Each scene shows the same named points in several views. A view is turned or mirrored, and shifted as a whole, has a little noise and may leave points out.
In the rows, 128 means zero.

Scene 1
View 1
J_292: [110 136 177 134 119 131 189  93 138 133 122 120 148 188 119  95 163 157
 170 134 121]
J_440: [145 154 179 129 148 106 194  60 131 112 137  72 125 147 102 124 127 202
 195 141 148]
J_146: [ 94 107 155 122 128 134 168  68  87 114 126 101 136 164 117  79 150 134
 170 124 120]
J_940: [ 91 112 121  92 101 140 186 122 165 104 125 130 151 181 144 122 205 152
 160 101  61]
J_961: [ 49  58  77  63 102 157 154 101 102  77 133 121 141 157 152  97 210 104
 152  77  35]
J_127: [160 168 182 131 147  98 204  67 153 114 139  71 127 147 102 139 126 222
 200 142 151]
J_360: [121 152 210 161 124 126 194  87 131 151 116 121 150 200 109  83 143 161
 173 151 151]
J_734: [ 82 109 123  95  94 147 185 129 166 111 124 142 157 192 149 115 213 142
 153 100  54]
J_682: [146 166 165 116 122 114 212 108 200 117 135 104 144 172 122 153 172 215
 183 128 107]
J_468: [ 93  95  82  59 115 134 177 102 149  69 143  95 132 138 146 146 198 164
 172  82  45]
J_739: [147 153 140  95 134 108 205  92 183  94 146  80 130 143 122 167 164 222
 192 118 100]
J_749: [ 66  84 131 105 108 150 161  94  98 110 121 126 147 179 136  75 184 109
 154 106  81]
J_138: [104 131 212 167 130 131 173  63  78 150 114 116 145 193 102  49 127 130
 169 154 165]
J_589: [116 128 149 111 130 122 184  78 129 106 134  92 134 156 118 116 156 170
 180 120 112]
J_694: [142 158 184 134 134 112 202  85 156 125 131  95 139 170 111 125 146 197
 185 140 138]
J_816: [145 147 129  86 135 106 201  87 177  84 147  74 125 133 123 168 164 221
 194 112  95]
View 2
J_739: [105 135 114  39 158 165 135 152 124  49  84  97 141 109 139 109  67 197
 113 102 158]
J_360: [107 148 106 121 115 130 121  96 130  82 115  94 155 114 162 112 132 153
 101 202  80]
J_816: [ 98 132 115  34 159 172 136 154 123  50  87 105 143 111 127 106  60 199
 109  99 172]
J_589: [ 93 138 117  81 138 165 129 126 131  72 112 127 150 122 113 103  92 172
  93 164 147]
J_734: [117 162 160  62 163 151  97 178 162  75  93 203 112 128  75 134 101 169
  63 156 104]
J_749: [ 92 155 142 107 132 161 110 132 154  94 132 199 136 139  63 111 115 148
  58 214 121]
J_146: [ 82 141 118 112 123 165 127 107 136  88 136 151 155 132  92  95 108 152
  80 210 138]
J_138: [ 90 144 101 151 101 139 125  70 130  99 143 108 168 124 139  97 141 138
  92 243  95]
J_682: [120 144 118  51 153 144 122 151 131  53  75  92 134 103 161 124  89 190
 112 113 112]
J_292: [108 150 121 100 131 141 117 122 138  78 109 126 144 118 133 114 118 160
  91 185  96]
J_940: [116 158 153  60 160 153 103 173 156  71  94 188 116 126  85 130  98 171
  70 150 110]
J_127: [ 95 128  87  74 132 157 146 107 110  58 101  53 165 105 173  97  85 185
 125 135 150]
J_961: [ 88 154 166  68 160 185 106 174 164  87 125 253 119 150   9 114  88 160
  40 183 159]
J_468: [ 95 145 149  37 170 184 117 181 149  64 100 197 123 132  53 113  64 187
  70 127 176]
J_440: [ 86 129  92  88 125 162 144 101 113  68 115  77 166 114 148  91  92 175
 115 163 155]
View 3
J_440: [140 184 144 112 148 125  91 143 120  97 149 116 141 182 123 160 181 139
 113 135  62]
J_468: [198 118  98 210 145 150  95 105 119 133  78  96 114 159 147 100 169  81
 126  83 150]
J_292: [121 139 111 154 112 106 105 131 146 116 171  98 115 150 113 167 193 140
 104 151  91]
J_694: [112 163 147 124 134 112  93 155 132  99 165 112 125 156 127 143 171 136
 122 141  76]
J_138: [125 157  93 131 104  99 109 114 149 115 194  96 126 172  82 226 223 172
  76 181  58]
J_749: [178 105  59 210 106 124 112  83 147 143 129  81 108 157 105 174 212 121
  88 133 129]
J_146: [170 145  89 164 125 125 105 102 132 125 138  95 128 177 106 181 208 136
  91 139  93]
J_734: [153  88  85 224 110 122 110 112 149 138 124  83  93 125 132 117 179  97
 118 114 157]
J_589: [155 151 117 153 137 128  97 124 127 113 132 103 127 168 125 148 185 125
 112 125  95]
J_816: [153 164 156 143 163 142  85 154 111 101 107 116 130 163 154  93 149  99
 141  94 104]
J_739: [138 160 161 140 156 134  87 159 116  97 119 115 126 155 153  94 149 102
 144 101 101]
J_940: [149  99  97 211 114 123 106 118 146 131 126  88  96 129 135 116 176  97
 122 112 148]
J_961: [221  85  44 247 118 148 110  64 135 157  82  76 104 161 122 141 203  90
  95  99 164]
View 4
J_816: [124  88  73  99 178  92 125  89 109 144 171 140 140 147 107  84 135  57
 115 162 203]
J_589: [135  89  81 100 167 112 116 111 142 133 153 142 153 163 122 117 101  99
 142 165 123]
J_468: [110  93  73 161 139 117 109  91 103 179 148 107 159 168 119 125  80  73
  96 206 172]
J_360: [131  91 120  59 171 119 119 151 175 105 130 179 121 150 116 113 124 124
 174 145  60]
J_127: [150  83  75  44 202  90 134 106 150 101 177 171 142 147 116  83 146  87
 160 123 148]
J_682: [109  91 109  81 172 100 126 122 128 133 142 166 110 133  96  79 155  68
 127 156 164]
J_138: [152  88 106  63 170 127 115 148 193  97 135 170 150 171 134 139  91 151
 193 146  20]
J_739: [123  88  76  90 180  94 126  97 118 138 166 148 135 144 106  83 140  62
 121 156 189]
J_734: [ 86 101 117 162 120 132 102 130 117 180 108 125 124 156 106 130  90  88
 104 216 124]
J_961: [106  98  81 200 109 142  93 105 111 195 123  89 173 190 131 168  31 102
  99 239 115]
J_146: [144  89  82 107 157 125 111 120 159 129 145 136 167 178 136 143  71 126
 159 172  73]
J_694: [134  88  98  63 183 103 125 125 153 113 152 170 127 146 110  96 139  94
 154 142 124]
J_292: [121  93 114  92 158 121 115 138 157 128 128 160 128 153 115 120 111 111
 151 166  84]
J_940: [ 91  99 112 151 129 127 107 126 119 173 116 129 126 154 106 124  96  87
 108 207 131]
View 5
J_138: [178 126 129 176 198 120 175 120 179  87 142 136 113 116 197 116 129 132
  89 109 170]
J_961: [ 81  24 146  57  83  59 204 112 187 114 130 103  99 205 118  99 121 172
 149  66  81]
J_734: [117  93 133  63  75  51 168 129 179 152 132 117 110 150 107 115 116 125
 139  76  95]
J_739: [ 67 183  77 116 109  81  94 146 155 130 129 145 150 161 117 193 100 136
 141  85 120]
J_127: [ 95 204  74 166 161 109  94 145 153 107 132 155 151 142 153 196 105 134
 120 100 153]
J_816: [ 52 173  76 113 107  79  97 143 153 125 128 145 149 175 115 197  99 144
 147  81 116]
J_292: [146 140 117 130 140  88 151 132 174 124 136 135 120 122 151 133 117 120
 112  96 138]
J_468: [ 48  89 111  67  76  61 150 129 169 127 128 119 124 203 102 148 108 163
 159  67  85]
J_589: [ 97 134 104 131 138  94 140 131 167 107 131 135 129 161 147 155 113 146
 128  89 131]
J_146: [122  97 124 138 161 103 173 119 176  90 135 128 115 162 168 124 123 156
 117  92 136]
J_694: [122 184  93 146 147  96 114 141 162 121 135 147 139 127 150 170 111 121
 117  99 148]
J_682: [111 191  90 117 110  74 103 147 161 146 133 145 142 123 122 176 104 108
 127  93 130]
J_440: [ 99 172  86 163 169 113 119 136 158  94 133 148 141 153 163 177 111 146
 118  98 152]
J_749: [128  59 144  97 122  79 197 115 186 111 135 114 100 164 147  99 126 149
 126  82 114]
J_360: [173 163 115 156 167 102 148 133 173 116 139 141 123 100 172 135 121 110
  97 105 160]
J_940: [111 105 125  71  80  55 158 131 177 149 133 121 117 151 108 127 112 125
 138  79 101]
View 6
J_739: [102 138 114 122 157  81  94 186 157 149 128 131 108 157 167 147 157 106
 105 121  74]
J_138: [145 109 127 153 104 159 104 124 100  48 175 192 120 119 118  61 178 146
 169  87 175]
J_292: [125 128 130 141 121 128 122 154 134  79 166 153 108 128 138  89 152 151
 116  95 127]
J_468: [111 127 162 121 126  74 131 172 110 107 172  79 120 140 134 214 157 127
  36 122  72]
J_749: [134 114 170 141  94 122 146 137  86  44 201 117 120 115 107 151 159 161
  68  96 132]
J_816: [102 135 119 121 156  77  91 186 148 151 128 123 111 157 164 165 162 100
 101 126  71]
J_440: [123 118 110 135 141 116  74 158 125 120 135 170 121 148 148 114 183 102
 162 110 121]
J_694: [114 135 110 135 142 115 101 168 153 114 140 160 106 143 156  90 156 127
 135 105 111]
J_734: [113 137 163 131 115  98 163 167 133  72 189  92 103 122 131 149 129 171
  31 102  91]
J_589: [122 121 134 134 128 109 103 158 118 100 157 139 120 139 138 138 169 123
 114 109 114]
J_961: [128 114 193 131  94  95 158 144  71  53 210  71 125 118 101 218 159 154
  17 108 102]
J_360: [129 128 116 148 123 143 111 149 140  75 159 182 107 126 140  51 156 151
 153  90 148]
J_127: [114 130  96 132 153 109  67 171 150 143 120 175 115 155 164 104 174  97
 167 114 109]
J_682: [100 149 109 129 155  96 110 187 179 135 136 141  96 148 170 101 137 132
 105 111  83]

Which points are out of place in each view (at most two, in the order of its rows)? Write none if all are in place.
view 1 => J_440, J_734
view 2 => J_749
view 3 => J_292, J_146
view 4 => J_816, J_468
view 5 => J_682
view 6 => J_694
